Each row is a point on a tangle of strands that fork and nearly touch. The rows are in no order.
In the rows, 128 means zero.
Points whose rows are less than 116 apart are linked; no others are. Some points are linked to none.
Z_217: [191 104 137  68  92 131 131 141 101 110 143 104  91 159 134 111  73 162
  74 106 174 154 123]
Z_245: [126  74  71 131 136 128 115 148 126 109  90 123 104 109 171 164 185 138
  78 127 171 140 138]
Z_483: [ 83 146 101 111 179 153 135 142 156 153  98  83 108  92 139 149 124  99
 148  73 100 110 124]
Z_594: [106 138 116 152  93 148  80 123 129 128 117 154 126 164 129  94 100 148
 168 122 117 115 109]
Z_210: [118 134  55 124 156 129 101  94 149 130 122 116 153  94 169 120 171 116
 160 105 194 108 108]
Z_542: [180  71 113 111 159 123 174 148 117 133  89 127 109 157 139 105 113  99
  92 133 128 156 140]
Z_575: [115 137 154 124  97  88 140 135 119 132 181 126 147 145  79 114 147 120
  81 126  61 152 102]
Z_953: [120 139 119  83 177 142 125 176 148 124 136  58  78 138 118 132  88 117
  92  95  80 103 184]
Z_271: [170 130 152  93 139 164 156 160 135 104 138  55 123 112 147 160  63 161
  64 105 176 124 161]
Z_248: [101 119 134 143 107 149 105 122 135  96  79 149  90 156 144 149 163 143
 135 118 169 143 123]
Z_317: [151 141  91 114 155 154  76 109 123 117 138  85 148  66  94 165 126 163
  95 109 174 110 108]
Z_323: [114 132 103 106 176 171 126 159 153 151 122  55 107 107 146 146  95 130
  93  88 104 100 150]
Z_939: [158 108 172 142  87  99 145 161 114 115 159 145 141 161  95 128 138 148
  93 162  95 183 125]
Z_863: [199 102  94 103 147 162 117 162 117 133  82  89  79 125 137 119 104 141
  83 120 145 109 165]
Z_152: [131 120 164 147 130 105 124  72 127 114 164 155 155 131  85 133 146 102
 129 115 177 159  59]
Z_336: [163 157  80 161 182 105 102  94 124 138 145 135 152  71 122 114 146  63
 201 139 166  92 130]
Z_286: [106 142 138 114  86 107 127 113 144 157 151 161 131 174 115  95 105 134
 142 126  94 110  77]
Z_488: [154  88 140  98 156 122 179 152 126 112 124 108  98 146 116 127 128  94
  70 101 109 159 123]
Z_511: [110 122  78 146 144 130 118  92 121 119 119 186 127 117 174 107 160 108
 178 127 183 100 103]
Z_557: [135 118 116 157 131 140 102 173  92 129 100 119 121 128  95 146 103 159
 111 179 124 127 192]
Z_857: [115 164 135 136  95 104 127  86 122 165 182 128 187 118 109  54 128 116
 176 122  60 125  92]
Z_134: [116 117 116 162 113 136 129 100 119 132 104 193 134 156 166  95 111 113
 168 139 138 107 102]
Z_686: [141  85  88 162 165 145 109 104 125  98 103 119 130 149 155 116 102 112
 106 121 164 111 121]
Z_176: [ 61 138 131 130  90  88 140  94 142 145 164 134 142 168 138  69 108 114
 115 130  64 101 110]
Z_585: [141 163 121 111 152 156  94 125 128 142  97 131 113  76  88 147 135 133
 161 133 142  51 139]
Z_545: [145 120 134 197 128 138 130 131 121 136 131 151 179 109 125 118 148 122
 163 150  78 145 134]
Z_42: [ 64 139 147 134  97 122 139  59 122 137 127 165 129 101 158  98 175  83
 179 119 161 173  98]
Z_281: [129 129 129 179 173 143 118  89 128 117 131 143 165 119 110  98  94  83
 182 126 128 113 113]
Z_266: [160 165  99 137 138 147  79 132 121 134 112 160 121  84 122 138 184 131
 193 136 159  49 139]
Z_408: [136 146 136 154 105  87 156  82 112 144 149 175 202  83 108 130 193 103
 164 160 132 155  86]
Z_503: [ 79 117 148 125 114 127  98  97 151 114 136 109 120 125 114 132 178 121
 124  77 159 188  76]
Z_889: [119 117 137  61 129  89 153 145 135 108 168  81  96 162 132 132  68 134
  66 111 132 146 171]
Z_967: [126  96 114 116 132 128 140 139 118 118  51 137  87 179 134 110 104 151
 129 164 163 136 197]
Z_716: [115 115 139  98 122 128 122 153 117 103 174  68 125  88 106 182 108 138
  62  77 153 177  97]
Z_753: [ 75 101 172 120 113 123 143 132 146 108  99 126  80 176 134 141 138 124
 120 106 138 172 128]
Z_634: [112 159  96  84 161 148  97  98 140 157 142  60 154  83 105 166 118 150
 131  93 156 133  87]
Z_608: [133 123 142 112 111 141 121 129 117 130  88 170 103 141 123 157 104 153
 128 164 155  75 115]
Z_813: [120 108  75 140 163 160 104 150 151 126  88  99 109  85 159 171 188 130
 102  91 149 142 138]
Z_66: [ 92 165 137 102 114 135 115  84 146 118 124 145 108 122 149 123 183  93
 216  92 176 150  95]
Z_650: [108 111 118 100 142 107 166 160 134 133  81 119  87 195 132  87 105 131
 126 132 105 154 202]
Z_846: [116 120 126 155 137 120 104  63 142  88 149 136 146 123 116 122 184 105
 139 101 186 171  84]
Z_407: [165 164  91 145  97 116 109 141 123 174 141 167 179  77 128 128 168 153
 188 166 107 109 102]
Z_853: [124 141 116 173 129 127 130  95 111 160 145 146 186  94 124  76 127  87
 185 140  91 120 105]
Z_706: [ 95 180 153 141 118 137 136 134 161 141 173 140 154 148 141 104 117 133
 198 128  40 100 137]
Z_230: [169 127  88 105 137 180  96 150 117 142  79 113  75  85 137 126 123 154
  91 127 136  59 150]
Z_683: [104 172 180 125 107 128 180  96 112 177 164 154 183  74 178  87 175 116
 199 136  68 148 135]
Z_291: [166 127 148  69 103 118 128 142 108 125 152 129  94 187 116 109  48 148
  86 131 128 104 115]
Z_772: [126 157 100 140  85  85 120 111 116 146 154 186 175  84 147 142 190 129
 196 176 166 134 105]
Z_515: [129 115  98 139  88 102 113 140  96 156 126 156 148 126 105 125 119 164
  93 166 105 142 101]
Z_304: [124 162 129 176 184 140 111 114 125 126 144 145 161  86 115 131 133  76
 217 135 143 114 160]
Z_437: [212  95  83 151 159 132 129 165 115 139  82 146  97 128 139 114 124 105
  89 140 125 107 138]
Z_518: [ 95 156 159 128 124 109 119 155 150 108 166 118 116 195 103 132  94 145
 130 152  64 122 185]
Z_703: [ 79 123 155  96 108 113 107 126 145 130 168  91  98 133 108 147 129 138
  83  81 139 173  86]
Z_570: [111 145 170 132 101 126 174 119 141 157 177 142 170 119 172  99 142 136
 179 132  31 114 136]
Z_191: [150 106  84 126 147 161 104  99 147 107 106 118 127 131 173 143 123 154
  90 120 195  82 103]
Z_581: [101 149 149 143  97 147  87 118 145  99 119 170 102 129 136 144 198 131
 178 113 160 147 108]
Z_57: [146 160  97  93 132 113  91 112 130 123 115 131 125  81 136 152 201 129
 196 142 202  51 129]
Z_850: [177 100 144  92  89 131 135 140 112 109 111 147  86 178 136 124 131 137
  90 125 178 170 110]
Z_690: [123 150 155 106 133  83 146 125 158 100 190 122 129 200  96 114  92 104
  86 158  75 135 192]
Z_649: [104 108 121 114 113 114 106 164  90 117 122  95 100 124  97 158  91 161
  84 141 145 160 156]
Z_803: [152 134  94 115 119 185 100 121 146 110 136  85 149 102 171 139 135 201
  51 126 216  96 116]
Z_327: [167 145  87 126 150 160  85 158 114 161 116 118  98  88  84 135 109 137
 128 122 101  61 132]
Z_428: [117 128 183 163 111  97 167  73 124 127 141 168 180 131 109 114 148 102
 124 138 127 145  75]
Z_415: [139 122 176 145 107 104 151 159 128 116 119 162 140 149 117 165 132 146
 131 176 102 154 128]
Z_731: [131  65  99 156 172 135 129 106 128 109  90  95 131 150 150 138  83 130
  79 135 174 166 156]
Z_873: [135 120  98  81 114 137 120 159 125 142 116 123  96 122 132 141 136 138
  99  89 102 118  89]
Z_335: [146 120 156  96 145 152 151 156 138  98 152  80 126 115 129 187 100 133
  61  92 177 163 127]
Z_171: [165 136  60 146 190 124 106 102 142 150 119 110 142  73 137 126 155  83
 149 101 162  96 119]
Z_826: [153 121 202 167  95 116 155 128 154 139 151 155 145 173 154 147 104 172
 164 163  91 148 111]
Z_722: [148 125 108 104 126 173  73 140 117 106 144  71 128  95 120 149 110 185
  70  98 176 125 130]
Z_571: [112 120 192 180 110 121 188  86 121 150 147 188 188 116 175  99 129 115
 167 155 101 133  99]
Z_609: [162 127 147  50 118 134 160 187 109  98 149  64  86  91 132 154  69 152
  72 107 144 102 179]
Z_55: [118 148 177 165 144 144 109 153 140  95 144 109 125 181  84 136  89 131
 147 137  87 128 159]
Z_774: [124 137  70 118 104  98 113 130 100 177 125 159 147  78 105 146 140 137
 142 140 121 110  81]
Z_454: [138 133 146 134 112 131 136 173 100 119  81 132 105 169 107 135 108 186
 128 187 126 140 205]
Z_949: [105 100 114  99 136  91 159 157  99 132 132  90 108 142 120 157  60 128
  65 138 127 146 159]
Z_6: [143 114 146  86 120 103 134 126 121 142 164 130 116 149 106 146  66 128
  73 127 147 121  76]
Z_639: [139 153 198 132  95 100 153 130 160 127 193 149 141 184 120 116  99 142
 137 145  76 119  98]
Z_598: [151 109 115 202 140 131 115 167 120 133 106 119 150 133 105 114 123 131
 131 162  73 156 182]
Z_708: [ 84 125 163 154 125 100 189 142 141 128 114 129 146 161 141 105 148 101
 121 144  39 136 174]
Z_845: [171 143 135 151 113 143 105 132 119 129 119 185 142 123 103 160 125 167
 145 168 146  80 113]
Z_732: [ 83 152  94 103 130 127  97  93 144 137 139  76 139  96 114 145 177 121
 149  86 152 176  98]
Z_759: [132 100 118 122  81 125 112 160 116 105  90 160  75 164 133 137 177 157
 110 142 157 172 137]
Z_509: [119 114 140 126 141  89 191 169 133 136 102 116 129 180 118  94 142 129
 115 167  71 170 209]
Z_842: [117 170 161 164 155 147  91 149 123 122 136 118 143 125  62 163 112 137
 175 137  94 113 142]
Z_694: [129 116 119  77 117 160 107 131 105 133  83 111  95  95 122 153  87 170
  87 143 143  68 134]
Z_17: [190 149 133 158 138 138 132 125 128 138 132 203 159 114 139 145 129 116
 196 149 140  79 116]
Z_856: [109 121 150  81 144  92 150 113 161 103 170  97  98 208 128 100  85 108
  76 111 112 148 167]
Z_451: [116 113  88 154 174 145 142 131 143 158  85 128 107  97 156 116 124  68
 144  95  96 109 130]
Z_108: [ 60 134 171 146 108 125 155 142 146 114 122 148 107 175 137 124 146 111
 154 124  79 142 144]
Z_879: [ 73 152 180 147 100 125 181  83 110 143 140 160 154 103 153  75 186  83
 174 102 104 153 114]
Z_252: [ 97 100 120 167 138 125 179 126 118 144  82 140 137 119 148 103 141  74
 134 137  74 131 144]
Z_838: [121 122 160 127 139 111 145 133 131 106 148 106 132 142  96 102 151  92
  88  98  68 158 119]
Z_548: [128  84 113 122 145 149 134 143 129 101  83  81 108 138 168 158 131 152
  67 128 191 161 169]
Z_827: [156 150 160 162 132 134 165 101 132 139 156 201 177 106 167 119 146 111
 210 161 127 126 109]

A fork is a point with three links. Follow the links from the first point to the second and name the forks in between, in order.
Z_557, Z_134: Z_853
Z_152, Z_731: Z_503
Z_939, Z_304: Z_286
Z_759, Z_706: Z_248
Z_708, Z_826: Z_557, Z_853, Z_286
Z_323, Z_454: Z_708

A fork is a point with three links, a tip a point with one. Leave the first point through the second and follow the links. Name the first fork or tip that comes.
Z_548, Z_731: Z_503
Z_939, Z_575: Z_230
Z_437, Z_542: Z_286
Z_842, Z_55: Z_557
Z_706, Z_570: Z_248
Z_503, Z_732: Z_813
Z_248, Z_581: Z_706
Z_230, Z_694: Z_428
